A landscape with many peaks, sampled at points; each row gives a point and its height.
From any point a climber takes the steepest step (rise divided by distance) to one of its 5 nearest points. It stops when none of these is higher. Distance is the straight distance between rows; heights are no part of it.
j_176: [159 121 134 153 108 179 162 137  90 103 146 137 129 113 132 112 130 140
 113 115 108 117 153 135 134 149 116 133 135  78 157]  h=444
j_673: [203 203  83 131  68 136 133 140 117 132 133 135 150 101  93 111 110 133
 126 120 117 151 111 115  85 181 115 123 160  99 154]  h=160
j_88: [ 91 164  73 114  72  93 126 166 154 177 104 150 105 137  69 148 122 100
 180 126 162 147 105 115 111  61 206 130 116 174  97]  h=534
j_384: [115 185  93 112 108 149  87 150 148 144  94 133  68 122  55 151 113  91
 149 101 111 169 116  91 158  46 182 137 112 177 168]  h=400
j_307: [186 197 107 144  71 162 160 153 126 103 118 129 121 114 112 133 108 115
 135 122  86 139 173  95 111 177 119 118 142 100 204]  h=240
j_987: [103  73 177 124 183 101 138 100 106  98 123  91 126 104 160 107 164 166
 120 155 116  90 124 157 125 137 116 121 129 134  91]  h=313
j_447: [ 83 109 123 126 157  75 121 107 163 193 111 139 114 145 134 133 132  82
 154 132 140 124  90 134  91 111 170 121  80 133  98]  h=574
j_485: [190 165 119 148  91 110 129 150 114 123 151 144 155  98 134  98 116 114
 125 123 129 144 133 160  73 182 110 140 158  88 135]  h=310
j_984: [ 79  94 109 146 144 106 138  89 154 179 131 127 137 147 125 134 169 134
 151 145 128  95  82 131 112  94 147 130 103 123  94]  h=493
j_393: [180 170 117 117 131  96 126 178 120 144 162 162 141 108 143 117 122 141
 143 149 146 145 117 127  51 184 120 142 122 116 111]  h=566
j_469: [ 96 173  77 107 118 115  96 163 154 159 103 137 108 113  58 148  81  98
 152 130 144 173 109  91 119  81 186 144 116 170 145]  h=452
j_96: [ 75  99 139 119 170 120 114  95 132 143 118 128 105 143 136 141 135 134
 170 131 130 110 117 106 169  89 135 128 105 132 106]  h=363
j_172: [195 163 108 148 109 123 117 162 117 144 153 156 157 103 148 103 135 142
 111 153 137 143 126 136  59 198  83 127 152  89  95]  h=514
j_377: [183 210 101 151  83 146 157 169 126 129 133 119 113 107 106 144 100 116
 136 137  85 140 140 123 105 184 124 121 141 130 194]  h=142
j_724: [132 130 128  88 131 115  94 136 116 120 156 146 117 102 154 120 115 130
 129 139 134 154 115 155  91 131 147 126 111 137 126]  h=343
j_740: [ 63 154  96 105 116  75 124 125 156 177 112 128 107 126 116 140 128  87
 179 163 159 133  87 109  99 110 180 123  99 141  88]  h=593
j_562: [ 81 135  91 146 136  73 146  89 177 198 138 148 125 151 132 142 152  93
 170 132 140 116  96 127 118 121 184 138  80 156  64]  h=585
j_670: [148  94 148 187  84 167 161 127 113  70 113  76 165 142  87 181 161 143
  84 120 127 105 157 154 177 172  83 115 215  53 176]  h=467
j_277: [131  99 149 105 182  97 122 131 118 163 144 123 148 120 159 101 163 156
 139 154 128 129 103 158  82 143 132 109 111 129  87]  h=517
j_305: [ 83  79 159 140 193 111 149  75 141 134 102  76 136 147 155 137 170 137
 136 149 126  86 131 131 172  94 116 134 124 121 101]  h=256
j_499: [129 187 107 104 126  50 117 174 130 148 144 133 119 114 104 114  82 103
 193 161 168 174 119 105  65 121 154 123 109 131 108]  h=371
j_36: [158 166 122 152  89 213 156 152 115 107 140 137 150 145 115 107  99 150
 112 115 113 114 144  97 158 173 107 134 145 113 200]  h=491
j_325: [ 89  71 136 161 154  78 141  60 155 131 105 110 156 157 175 123 182 153
 131 145 104  82  99 144  91 112 134 113 108 130  72]  h=430
j_67: [ 89  98 151 111 180  96 135 110 129 119 130 108 115 152 146 108 128 148
 132 136 131 119 135 141 139 116 121 147 121 119 118]  h=263
j_971: [124 225 114  83 106 128 126 170 142 123 123 128 109 111  83 133  84 108
 140 110 109 191 135  82 126  58 156 132  93 175 182]  h=368
j_791: [110 109 143 123 167  87 142  75 130 152 137 120 141 133 126  94 155 127
 123 156 108 103  91 141  94 118 132 104  99 136  73]  h=527
j_897: [197 133 112 167  91 156 147 132 100 111 130 150 134 112 122 105 122 142
 112 147 114 134 129 154  87 195  92 133 171  71 134]  h=316
j_368: [174 151 128 125 112 162 143 133 111 114 161 153 136 113 147 101 120 157
 100 118 122 135 142 141 114 162 112 134 138 103 141]  h=451
j_932: [144  68 164 156  94 158 162 156  87  22 127 118 149 138 151 145 147 173
  92 122 152 104 168 166 174 154  56 124 189  98 129]  h=479
j_520: [ 98  85 160 126 183 119 133  82 129 140 101 102 110 150 148 118 154 171
 132 143 114 107 112 126 146  99 135 114  94 143  94]  h=326
j_925: [145 152 151 140  99 182 133 145 135 106 142 145 141 157 127 137 103 125
 102 103 116 118 161 112 190 136 114 113 130 104 187]  h=578
j_42: [107  70 117 172 134  94 143  57 162 159 118 120 126 149 155 127 166 136
 143 113 132 108  93 127 106  98 160 136  92 149  50]  h=531
j_323: [ 67  90 121 153 128  69 140  87 175 161 122 141 130 144 144 141 159  81
 143 123 129 132  70 123  99 106 182 104  78 148  65]  h=557
j_244: [ 90 139  84 106  87  61 138 162 170 207  90 134 104 148 107 125 109  79
 211 144 182 160 105 112  97  87 189 121 102 153  64]  h=586
j_62: [152  88 174 154 112 159 145 139  80  75 149 111 170 136 133 143 149 155
  87 116 153 104 159 151 180 149  69 136 164  97 172]  h=540
j_401: [153  87 149 178 102 156 145 134 107  72 112 104 164 125 130 141 169 159
  90 135 136 100 175 140 155 189  68 152 223  74 130]  h=628
j_671: [ 72 131  64 126 106 101 120 122 175 166  90 142 114 142 114 129 132  88
 178 116 154 143  88 112 108  93 208 147  83 162  88]  h=549
j_198: [105 178  99 112 123 145  96 148 154 123  97 126 120 142  63 136  77  82
 154  81  99 167 148  85 158  55 172 130 111 182 194]  h=262
j_588: [124 178 121 102 160  65 109 154 127 151 157 137 122 119 137 112 132 112
 161 163 157 142  97 128  68 141 139 123 109 139  85]  h=338
j_745: [209 212  80 142  61 108 155 181 114 164 128 119 130 110  92 113  96 144
 145 161 144 143 139 100  62 186  96 132 157 117 178]  h=192
j_608: [ 84  71 152 144 179  96 125  78 150 159 113  95 117 158 163 131 175 151
 146 117 126  79 115 118 148  89 150 132 106 142  90]  h=288
j_855: [ 73 117 150 103 165 123 120 109 121 134  97 114 138 131 123 170 108 142
 114 120 165 101 114 125 208  96 117 111 128 135 136]  h=424
j_420: [178 202  98 121  94 131 129 187 102 114 158 136 133 104 116 131  90 100
 130 100 125 176 120 113  94 143 133 130  82 154 164]  h=265
j_33: [ 63 156  92 120 107 155  78 129 164 154  73 153  72 133  65 155 102 109
 160  82 132 141 126 105 174  52 178 148 111 159 152]  h=535
j_951: [157 114 136 118 153 133 127 152 104 118 172 131 143 109 150 119 142 157
 114 132 123 127 115 153  73 176 107 131 133 116 106]  h=618
j_441: [137  94 149 128 100 163 155 144  94  38 142 102 150 166 145 161 164 127
  67 106 146 110 164 163 198 138  53 118 172 124 159]  h=449
j_993: [164 171 139 129 101 175 131 129  95 109 151 138 148 116 129 113 105 134
 108 120 118 130 145 107 139 160 112 130 131 113 177]  h=421
j_117: [174 183 105 134  69 155 168 135 117 114 132 157 125 114 115 131 107 122
 126 139 109 124 136 122 104 152 107 119 143 117 176]  h=35
j_842: [177  85 138 139 121 139 148 137  97 124 138 127 148  93 153 122 173 161
 107 127 108 104 146 186  76 190  96 173 166  95  75]  h=181
j_709: [ 73 116 123 111 180  96 123  98 140 150 117 123 109 127 134 132 135 116
 143 136 112 117 111 131 138  98 151 133 115 126 105]  h=406
j_467: [215 199  85 122  65 119 145 180 124 144 138 146 142 111 117 115  91 127
 139 135 131 164 134 124  64 186 108 134 161 121 155]  h=311
j_105: [117 101 177 157 108 145 136 135  93  77 155 119 142 146 140 159 131 147
  67  98 137 113 150 138 207 153  90 110 156 114 174]  h=431
j_839: [ 88 115 109 119 141  95 111  90 160 198 134 127 110 160 144 150 145  90
 148 126 137 125 103 128 129 107 184 140  83 137  77]  h=569
j_851: [104 166  95  92 127  68 114 133 142 196 128 142 102 139 110 125 107  90
 187 144 152 156  97 120  98  94 181 119 107 170 115]  h=362
j_294: [239 198  94 158  88 105 133 162 115 147 134 135 157 107 126  98 111 133
 148 168 134 161 128 118  29 222  89 116 195  91 130]  h=19
j_761: [ 82 116 131 105 161 135 121 105 130 140 124 127 118 126 116 156 110 123
 129 125 161 112 109 116 207  71 118 119 139 125 133]  h=643
j_623: [172 196 110 127  92 158 121 169 121 104 142 158 122 114 128 143  70 121
 132 100 110 158 135 108 106 129 142 122 108 164 183]  h=702
j_143: [143 120 156 121 126 164 137 128 119  83 156 125 148 138 168 133 116 153
  94 118 138 120 156 147 164 139  98 126 140 117 175]  h=494
j_123: [ 60  71 138 155 135 115 117  68 171 149 107 111 121 175 162 152 149 122
 146 121 149 101 114 132 166  68 166 139  93 123  79]  h=427
j_625: [206 183  92 133  92 168 116 152 103 109 127 149 116  86 115 100 138 128
 126 129  99 141 150 129  70 206 113 121 146  93 159]  h=40
j_586: [103  74 154 134 193  69 136  69 133 119 116  87 119 130 160 106 184 168
 111 174  96  99 124 143 100 113 115 108 120 151  61]  h=329
j_304: [ 60  96 129 129 144 124 110 103 193 167 103 129 116 147 113 162 115 104
 166 110 173 113 126 120 214  77 140 134  91 137 116]  h=486
j_654: [173 106 130 170 100 186 138 131 100  78 151 138 134 121 131  98 152 161
  95 121 115 123 129 115 122 171 111 167 156  87 145]  h=391
j_826: [181 177 101 141  77 173 161 171 151 113 134 142 108 132 107 130 107 120
 124 118 113 159 144 114 132 171 153 103 128 131 185]  h=7
j_504: [ 78  91 131  93 165 125 106 117 128 143 119 106 126 138 121 174 126 129
 112 132 166 103 138 127 223  70  95 101 134 124 140]  h=435
j_649: [ 93 165  98 118 135 109 105 135 140 162 120 142 110 125  83 107 124  94
 164 131 125 158 101 110 104  93 192 140 103 164 113]  h=348
j_450: [164  50 151 151 111 109 169 129  88  84 126 109 150 116 148  86 184 164
  90 143 122 102 151 157  92 181  71 149 189  98  76]  h=485
j_579: [103  57 191 134 175 114 139 106 101 103  98  83 146 126 162  95 180 172
 115 168 101  93 133 171 120 134 101 136 170 141  72]  h=336
j_919: [104  85 162 122 169  76 161  93 108 134 131  84 126 135 158 107 187 161
 115 159  90 113 120 149  79 146 103 115 133 146  63]  h=395
j_106: [175  30 139 162 104 115 139 125  78  77 140  84 167 108 147 105 203 153
  88 139 101  69 166 149  57 206  48 163 212 126  61]  h=361
j_853: [119 144 147 115 150 168  89 126 167 106 140 139 111 144 132 142  82 129
 107 101 148 124 148 118 210  86 106 126 115 122 173]  h=610
j_73: [166 196 142 146  79 191 145 127 127 117 150 136 141 117  88 112 106 125
 124 140  68 125 172 111 153 179 105 102 154 105 208]  h=401
j_808: [ 70  85 126 131 121 134 102  93 165 170 110 133 107 148 127 181 121 122
 127  95 200 120 128  99 224  71 123 133 131 127 124]  h=399
j_440: [ 71 134 142  99 141 138  82  95 149 149 110 147 103 135 128 144 128 115
 145 117 165 126 125 111 194  71 129 132 106 118 130]  h=475
j_682: [108 188  81  87 144  86  94 157 128 172 111 133  95 103  70 129 101  95
 181 133 143 175 107  99  93  85 177 130 109 174 135]  h=359
j_742: [137 163 116  88 130 141 117 148  96 123 158 150 110 110 131 133 101 105
 112 107 118 168 121 142 124 120 156 144 106 135 143]  h=137
j_186: [124  93 168 116 172 133 138 117 118 100 125 117 127 130 171  93 145 144
 111 153 103 116 113 127 116 121 115 134 106 130 102]  h=341
j_700: [120 116 177 116 159 135 121 136 106 103 151 117 144 127 157 126 119 145
 124 140 122 133 137 146 152 126 110 135 108 110 128]  h=439
j_691: [149  91 166 150 163 114 128 136 109 118 140 121 150 103 166 110 153 171
  87 122 114 108 119 153  72 161 108 113 133 146  84]  h=276
j_492: [164  56 157 170 122 111 134 113  87  85 119  96 158  86 148  83 199 174
  76 124 104  94 157 169  76 180  77 137 169 124  49]  h=287
j_606: [129 171  80 115 132  58 121 130 155 167 138 138 146 138 113 129  95  84
 188 151 149 173 106 104  72  99 160  99 124 139  96]  h=317
j_511: [135 127 148 126 154 117 131 118 109  98 136 132 138 117 180 107 126 151
 105 134 129 128 139 125 113 154 129 147 123 130 104]  h=388
j_288: [178 158 103 126  76 194 168 159 130 124 140 145 141 141 113 128  88 135
 131 111  75 135 168  84 151 156 122  93 133 122 209]  h=339
j_409: [ 82 117  92 152 119  68 130 121 182 214 118 131 117 138 143 139 131  76
 181 135 150 115  91 111 107 111 195 124  68 138  69]  h=642
j_800: [163 123 153 112 138 138 117 117 101 119 174 148 139 112 146 100 118 153
  94 125 116 162 129 144 115 144 120 151 108 126 139]  h=402
j_678: [177 202 108 145  77 210 160 145 126 138 103 123 138 112  66 139  87  90
 126 165  55 160 189  91 122 187 126  95 142 118 204]  h=133
j_572: [147 190 106  95 125  98 126 172 120 117 148 141 105 100 120 131  58 107
 166 133 145 179 108 114  91 111 181 139 136 145 143]  h=661
j_660: [ 59  69 136 144 154 111 133  83 187 167  68  94 123 161 169 161 155 118
 137 110 159  79 119 114 203  77 121 125  95 134 108]  h=331
j_209: [139 161 137 105 119 173 112 156 138 100 134 146 113 151 102 142  67 104
 116  95  99 130 136  96 190 106 164 122  96 150 193]  h=613
j_590: [154  68 159 152  86 159 143 109 105  81 119 102 183 115 114 112 160 172
  83 129 131  95 153 154 113 169  89 133 216  66 128]  h=505
j_230: [ 98  92 168 111 168 143 113 107 122 103 139 111 120 138 140 131 120 137
  98 140 147 105 142 116 188  97 113 125 114 129 147]  h=440
j_385: [161 112 150 119 164  97 133 138 130 133 155 122 136 111 149 105 148 147
 114 144 102 148 117 155  68 151 105 103 105 123  80]  h=591
j_211: [ 72  56 150 174 149 122 146  60 151 144 105  90 139 165 184 126 175 141
 150 134 140  79 114 141 160 108 135 131 121 152  80]  h=278
j_980: [185 137 110 131 117 130 122 165 113 123 143 174 159 107 138 114 125 127
 108 137 135 127 126 136  63 190  94 147 157 124 124]  h=393
j_553: [ 59 110  92 122 121 132  95  97 185 180  88 163 107 138 117 134 124  85
 166 104 130 120 124  95 167  84 187 150  97 154 103]  h=474
j_753: [130 195 116 100 126 170  89 156 133 130 124 138 104 139  80 136  78  98
 135  76  98 179 140  99 149  55 168 107 109 199 193]  h=337
j_455: [169 139 140 117 154 106 128 163 120 129 176 139 130 122 142 114 118 126
 133 151 153 142 116 142  66 179 112 112 117 144 109]  h=607
j_65: [ 94 167  90 110 105 119  97 130 159 172  90 145  98 129  54 149  85 108
 145 101 108 146 112  95 145  56 180 133 107 165 150]  h=495
j_459: [ 59  62 133 119 141 117 141  86 143 106  90 109 111 168 130 209 160 115
 120 130 159  96 152 127 238  68 103 111 115 130 102]  h=373
j_293: [129 151 126  86 164  79 108 140 144 151 157 139 126 135 149 116 125 128
 139 161 145 148  99 129  93 140 151 118 107 130  92]  h=425
j_429: [173  77 153 168 120 175 143 135 115  80 127 116 168 137  99 138 151 137
 102 133 108 112 150 147 156 173  91 135 207  72 165]  h=515
j_955: [142  98 153 119 140 159 120 127 114  94 139 103 136 149 124 175 115 156
  98 114 163 108 141 127 221 108  87 113 146 116 171]  h=403
j_174: [110  92 152  94 165 127 128 106 126 103 130  85 128 141 165 186 124 146
 121 127 159 126 141 135 208  87  90 117 131 125 128]  h=332
j_324: [113 169 131 102 146 107 126 150 126 115 149 159 110 105 111 126 113 117
 139 107 117 177 130 143  93 123 129 136 102 145 160]  h=94
j_574: [130 198 113 104 113 115 124 155 118 108 132 141 125 114 121 127  91 118
 129 115 107 158 108 129 101 103 175 129 100 151 189]  h=732
j_581: [142 186 113  95 101 155 138 161 123 100 149 154 124 119 112 121  83  98
 120  86 124 164 145  96 146 105 160 149  99 150 171]  h=434
j_214: [156  50 145 173 103 153 150 124  82  48 113 102 166 141 145 111 174 174
  99 145 132  95 179 152 135 163  73 161 198 116  90]  h=718
j_723: [178 146 126 137 118 138 124 137 105 120 154 144 129 103 142  93 121 139
 128 130 123 139 140 149  91 177 109 143 150 104 156]  h=432
j_600: [125 151 149 116 125 166 108 152 138 101 152 140 116 135 135 134  86 117
 102  89 123 135 157 105 181 107 100 127 128 117 205]  h=655
j_754: [ 97 166  76 117 101 147  98 163 152 192  82 132 101 116  57 142  87 115
 173  87 146 167 111  96 164  43 202 132 108 156 166]  h=416
j_613: [ 81 113 129 135 154 115 129  80 147 160 109 116 110 123 147 142 159 129
 157 129 132 100  98 101 133  83 134 129 106 127  86]  h=419
j_268: [ 93 105 147 116 182 132 130 103 120 154 129 114 106 133 145 122 137 116
 138 122 122 119 103 134 131  96 149 124 108 118  94]  h=318
j_850: [179 116 160 178 103 205 139 131 113 105 124  99 164 113 107 143 118 117
  98 138  95 110 160 123 176 196  94 112 184  67 200]  h=469
j_404: [ 88 150 121 103 134 127 105 105 148 176 113 142 106 150 105 141 107 111
 147 105 130 116 112 103 161  80 171 158 117 126 128]  h=512
j_565: [120 130 160 101 161 106 127  99 106 140 130 143 134 111 157  97 134 143
 142 164 104 140 117 149 112 130 123 116 110 146 120]  h=476
j_633: [138  81 166 154 116 141 139 129 103  65 136  92 150 137 152  97 154 154
  86 141 130 101 160 150 152 160  95 147 176 100 129]  h=612
j_594: [172  63 144 144 136 127 145 136  92 114 121 128 159  85 145  92 171 158
 102 150 114  88 134 142  49 198  90 137 172 129  84]  h=587
j_402: [134 180 102  87 129  87 121 173 129 145 133 144 105 127 114 131  86 102
 169 134 158 180 101 128  90 110 159 115 101 154 113]  h=340
j_714: [ 46  66 141 136 147 131 117  88 154 159 107 115 108 160 120 167 145 118
 125 117 174  88 136  94 203  80 128 140  98 139 100]  h=351
j_663: [129 172 120  88 145 143  98 133 136 124 130 156 104 129 131 137  91 117
 125 107 125 171 116 118 149 112 129 138 109 153 162]  h=206
j_72: [104 111 166 137 196 111 141  63 140 158 116  93 143 137 136 112 161 144
 136 158 110  94 103 145 127 126 139 124 114 123 102]  h=670
j_436: [110  85 175 109 140 139 144 132 105  67 131 102 153 138 151 139 151 162
  87 145 152 101 163 158 196 120  80 112 160 106 133]  h=525
j_208: [159 173 111 124 111 166 128 151 120  98 140 158 122 147 137 117  95 116
 131 105 111 146 158 129 146 128 128 134 121 126 196]  h=524
j_70: [137  93 151 129 182  97 135 111 120 144 123 116 131 126 159  96 171 152
 105 148 104 101 111 160  72 144 115 105 121 119  78]  h=481
j_674: [121 123 155 110 186 137 123 109 112  99 141 136 125 130 146 104 130 143
 116 125 128 120 132 135 132 101 135 149 117 127 137]  h=346
j_956: [205 139 112 172  77 179 148 137 121 127 133 133 125 115 107 123 117 114
 102 135 112 117 138 126 108 187  95 112 163  75 197]  h=404
j_856: [197 204 115 161  61 152 157 158 113 145 108 142 141  79  92 137 100 114
 136 124  92 143 164  90  87 187  99 112 145  96 186]  h=148
j_238: [167 177 151 152  76 202 166 128 136 114 126 135 135 133 105 116 109 117
 120 133  86 114 154 107 166 197 111 114 154  61 215]  h=450
j_797: [151  68 153 147 126 147 147 126  89  66 133 115 150 124 158  99 180 161
  72 139 123 110 152 157 127 161  99 135 161 128 104]  h=620
j_965: [145  65 177 131 171 102 147 104 104  90 108  86 144 120 153 105 187 189
 132 163  95  98 124 165 101 159  80 117 148 153  64]  h=327
j_690: [ 75 142  80 133  87 133 117 130 176 179  97 147 105 124  91 147 132  71
 193 121 150 157 115 116 148  74 215 143  92 170 106]  h=501
j_703: [197 133  99 160  98 128 119 160  98 145 144 142 158  73 122 101 155 154
 105 144 143 142 114 134  38 203  81 140 191  93 103]  h=711
j_9: [148 175 127  90 127 106 100 156 125 132 148 157 133 119 130 110  79 103
 149 141 129 162 127 152  88 129 139 124 114 123 150]  h=242
j_838: [158 138 138 117 152  96 128 158 110 138 149 141 141 123 159 102 128 147
 110 132 118 134 117 151  45 185 115 122 118 122  83]  h=725
j_315: [164 111 134 158 117 134 139 142 101 105 157 141 146 104 142 108 136 142
  97 123 128 122 133 162  89 179 110 162 141  84 106]  h=453
j_89: [ 65  98 134 140 175 134 138  92 144 161 106 122 126 166 146 119 140 121
 144 131 147 102 110 127 162  95 142 135 105 127  92]  h=376
j_895: [169 105 149 117 135 121 131 139 103 122 143 141 130 104 164 105 139 152
 110 126 120 129 123 156  59 200 110 146 127  95  87]  h=420
j_170: [ 89 132  85 126 116  68 131 147 176 179 122 133  95 138 119 137 130  76
 188 147 172 125  87 105  81 107 174 121  92 173  77]  h=679
j_954: [109  64 178 105 149 125 125 139 123  74 133  98 128 129 145 173 147 134
  87 108 141 120 128 165 198  95  76 108 151 127 156]  h=471
j_532: [114  56 167 122 146 133 146 111 111  86 116 109 141 146 180 119 171 153
 109 140 136 115 162 157 174 135 112 121 153 124 111]  h=556
j_876: [161  66 160 164  83 156 148 113 100  66 137  93 175 147  84 152 176 146
  87 126 135 100 166 156 182 184  56 119 219  60 147]  h=478
j_334: [126 191 113  93 136  68 129 174 131 136 143 153 133 122  99 121  85 119
 151 161 133 160 116 133  56 123 151 124 110 152 118]  h=328
j_327: [ 69 113 121 125 136 102 104  91 153 171 115 148 101 155 138 148 132 108
 147 124 141  96 109 128 146  93 165 128  79 140  81]  h=530
j_735: [ 96 155 133  96 169 125 105 110 129 155 138 147 104 132 123 119 116 133
 131 147 106 131 116 128 139  83 155 113 116 148 141]  h=191
j_283: [ 86 102 155 105 176 115 124  88 130 114 135 112 112 151 144 149 146 155
 133 134 150 113 125 134 200  97  91 120 136 135 115]  h=372
j_707: [115 190  91  87 110 139  96 161 159 138 113 116  87 103  75 130  80 107
 160 104 108 188 138 103 106  44 182 130 119 193 168]  h=392
j_758: [ 53  52 142 136 136 116 152  84 144 116  90 109 105 168 162 179 159 119
 121 129 167  87 140 126 215  70 131 121  86 152 103]  h=647
j_484: [214  95 116 148 122 123 122 125  92 145 134 129 139  99 124 104 157 137
 102 137 139  99 117 155  36 207  59 143 168 100  94]  h=622
j_804: [160 200  81 141  72 169 147 148 115 116 148 149 120 126  85 137 111 112
 136 104 109 170 160 103 104 129 141 131 106 174 209]  h=619
j_721: [ 87  91 134 113 166 138 130 108 137 161 111 130 116 148 117 142 109 147
 137 118 128 131 131 108 194  66 139 123 113 129 112]  h=433
j_463: [191 109 114 141 113 142 124 136 102 135 157 115 143  88 138  82 148 164
  82 123 100 129 128 148  86 206  97 146 188  71 105]  h=364
j_887: [168 184 103 106 105 108 129 175 126 122 161 143 127 119 139 106  83 118
 131 142 125 187 110 115  58 149 132 130 110 138 127]  h=423
j_85: [ 80 154 128 101 134 148  71 119 140 141 102 148  98 137 106 137  77  90
 132 109 140 133 120  93 221  70 151 116 113 151 162]  h=492
j_793: [ 79 153  67 136  98 127 103 153 161 173  96 160 106 130  70 149 107 105
 172  99 149 160 100  86 156  75 208 145 103 153 119]  h=499
j_846: [ 75  43 147 202 145  84 126  64 192 127  99 107 123 194 174 136 164 113
 136 108 131  87 106 158 138  78 170 123  83 139  69]  h=394
j_558: [144 130 135 171  86 191 154 125 128 101 128 124 141 139 111 150 107 137
  94 110 121 117 160 123 155 177  97 115 147  81 194]  h=500
j_662: [159 119 142 125 129 138 120 130  90 112 156 130 147 112 146  93 147 131
 122 125 121 103 118 135 107 152 120 129 151 107 138]  h=526
j_803: [ 56  96 119 135 155 129 107  89 160 164 106 125 114 151 130 148 130 111
 137 115 139 119 102 129 162  91 158 134  99 123  93]  h=480
j_222: [ 96 102 154 155 186  74 140  72 149 156 116 123 119 146 161 122 194 127
 124 140 115 104  85 141  96 108 144 120 103 147  83]  h=455
j_508: [183  99 126 183 114 169 133 127 100 114 146 124 145  73 129 105 170 150
 106 126 103 111 149 125 123 199 102 153 197  87 122]  h=284
j_93: [ 67 110 102 119 141 148  64 119 156 137  97 146  92 140  96 154 110 106
 153 110 144 123 122 102 206  71 162 138 109 139 128]  h=621
j_692: [148  61 179 144 108 149 135 126  86  64 144  81 173 126 175 111 159 164
 106 136 130 104 167 174 138 195  61 146 185 112  96]  h=627
j_182: [158 189 113 119  85 177 129 166 143 116 127 122 109 154 110 150  88 127
 123  96 108 154 168  86 156 111 152 118  91 182 206]  h=456
j_498: [ 97 166 125  84 159 140  86 119 150 143 130 163 102 133 114 120  92 117
 134 116 119 164 106 126 137  91 154 127 119 146 124]  h=325
j_972: [136 193 106 103 110 166 110 170 143 101 120 121  99 129  77 148  81 106
 123  96 116 177 147  86 133  56 163 125  85 198 182]  h=358
j_141: [174 172 105 111 116 123 123 148  97 131 154 159 133 107 132 109  96 126
 129 111 106 154 119 145  78 144 135 129 108 117 152]  h=289
j_44: [159 174 128  99 127 137 132 159 113 112 165 153 121 113 136 118 119 119
 100 114 113 160 114 136 100 132 136 142 121 142 157]  h=312
j_228: [172 172  93 101 106  94 126 164 113 118 151 135 135  99 137 108  98 122
 149 151 141 158 119 140  34 195 116 102 118 134 133]  h=484
j_348: [109  86 152 104 160 155 134 136 117  88 142 117 159 134 153 140 132 157
  96 149 150 110 157 150 179 100 101 120 133 113 139]  h=506
j_408: [ 32  73 119 128 150 128 135 100 151 154  68 118 115 171 134 218 150 102
 123  98 179  78 110 128 231  61 119 137 112 151 123]  h=330
j_854: [109 139 132 124 168  70 125 100 149 169 143 147 123 135 152 117 140 118
 156 158 125 117 105 150 101 124 145  98 120 134  91]  h=487

Call two points neighbours if one is among the 5 nearest of the other. Go from one point of each pair to the other, from neighbour to neighbour, staying as high as possible. Name the lowest point that can't be avoided.
j_758 / j_93 => j_123
j_214 / j_574 => j_143
j_72 / j_703 => j_172
j_600 / j_574 => j_208
j_838 / j_72 => j_277

For each start below, name the point where the climber stops.
j_678 => j_600
j_674 => j_214
j_955 => j_214
j_230 => j_214
j_608 => j_170
j_654 => j_838
j_625 => j_838
j_709 => j_170
j_211 => j_170
j_325 => j_170
